Each row is a point on a landscape with many peaks, with its height.
From any point a climber steps to the highest of the 3 points nearest to it. It stops when none of these is higher. Distance is the straight distance between rows; heights are no part of it.
q544 height 204: [  4  48   7   3  -3  36 -39  18   9 -40]
q684 height 547: [19 21 19  1 42  9 69 -9  0 30]
q978 height 483: [-31 -19  33 -11  18 -56 -40 -34  11  10]
q136 height 227: [  9  66  -3  28  17  51   1   5  26 -29]
q110 height 504: [ 22 -17 -57  17 -21 -58 -24  25  34   8]
q153 height 434: [ -1  11  29 -39  34  82   9  26 -13 -30]
q38 height 662: [-11  22  13 -11  -5 -11 -69  -6  18 -26]
q596 height 486: [-21 -39   1  -7  -9 -56 -21 -30 -14  31]
q890 height 516: [ 24  -4 -44  40 -11 -26  36   8  18  12]
q363 height 512: [ -2  17  23  14  20  39  51  -7 -11   4]
q485 height 721: [-15  35   5  37 -11   9 -14 -15   0  -3]
q831 height 620: [-17  20   5  25 -14   6 -10 -18 -15   3]
q195 height 240: [  0  -9  19 -44 -19  50 -38  14 -13 -40]
q793 height 29: [ 20 -25   2 -73 -25   6 -63  12  15 -46]
q85 height 550: [ -6   4   0  25   0  12  48  -3 -19  15]
q695 height 645: [ 26  47  23   9  55  -1  67 -11  21  29]
q951 height 277: [-27   5  24 -19 -14  16 -55  -9 -14 -15]
q405 height 298: [-26   2  10  21  -2 -42 -49 -32   8   8]
q612 height 362: [ 16  51  26   3  51  49  21   6  19 -24]
q835 height 592: [ 11 -58 -47  -2 -25 -33  -4  38 -12  11]
q500 height 675: [ 33  39  41 -11  54  -2  59 -13  12  40]
q849 height 306: [ -9  -7  30 -46  -1  -4 -79  -2   8 -28]
q133 height 415: [  0  26   9 -19 -10  52 -41   8   3 -42]
q588 height 548: [ 10  -9 -31  29 -26 -10  21  -5 -14   7]
q585 height 573: [ 40 -22 -27  11  10   0  78  24   4   9]
q503 height 637: [ 22  17 -30  31  14  -5  66   5  24   8]
q101 height 348: [-14 -40 -15  -3 -38 -30  -9  -7 -21  37]
q633 height 569: [ -6  11 -10  23  -9   3  27 -15 -13  17]
q468 height 393: [ 10  30  26 -12  29  72  17  13  -1 -30]
q914 height 104: [ 27 -27  -7 -65 -39  38 -23  16   7 -42]
q731 height 564: [12 12  3 11 28  1 82  2  2 33]
q547 height 457: [ 3 41 13 15 36 33 33 -8  2 -7]
q517 height 24: [ -4  18 -25  35 -24 -40 -16 -19  24   9]
q130 height 386: [-20 -65 -12  -5 -27 -45  -9 -12 -22  41]
q579 height 447: [13 48 18 27 38 28 35 -8  8  0]
q796 height 496: [-31 -14   7  14  -9  22  29 -11 -28  16]
q461 height 256: [-14 -16  26 -44  -6  11 -69  -5   1 -33]
q26 height 535: [ -5 -24 -15   3  -4 -67 -29 -12   5  21]
q218 height 520: [  2 -15 -22  12 -14   5  54   5 -13  21]
q618 height 581: [ 25 -32 -53   6 -28 -36 -12  68   8   4]
q366 height 658: [  3 -35 -42   6 -30 -14  22  31 -12  16]
q963 height 643: [-44 -45  22 -20   8 -53 -24 -35 -12  22]
q291 height 536: [ 38 -22 -48   3  -3  -5  30  78  11  -8]
q882 height 612: [ 21 -21 -42  14 -24 -32   8  33  13   9]
q496 height 682: [ -1 -13  -9  19   7 -81 -31 -29  29  25]
q63 height 553: [-23  18  10  14 -13  30  -2 -11 -28   2]
q708 height 403: [-39 -40  48 -21  45 -47 -37 -43   5   1]
q42 height 685: [-13  19  20  -4   6  44  -7   3 -16 -30]
q663 height 515: [ 13  26 -16  39  -7   6  26  -6   1  12]
q643 height 417: [-31 -22   8   5 -20  -3 -12 -13 -33  24]
q89 height 431: [-36 -10  25 -11   3 -32 -45 -26  -6   5]
q86 height 545: [-11  14  29 -19  11  52   9   3 -34 -20]
q737 height 61: [ 36 -17 -19 -52 -37  28 -24  14  18 -47]

Where does a climber stop that starts at each point below?
q643: q485
q101: q963
q363: q633
q793: q38
q618: q366
q195: q42
q110: q366
q468: q42

For each start below, name every point that the climber comes to, in order.
q737: q195 > q133 > q42
q914: q195 > q133 > q42
q579: q363 > q85 > q633

Call two points neighbours if one is among the 3 nearest of the other. Go from one point of each pair to the other, from neighbour to neighbour, staying as high as possible. Name the lowest point that can't be avoided.
q42 / q485: q63
q503 / q500: q731
q633 / q38: q195
q496 / q963: q596
q485 / q366: q588
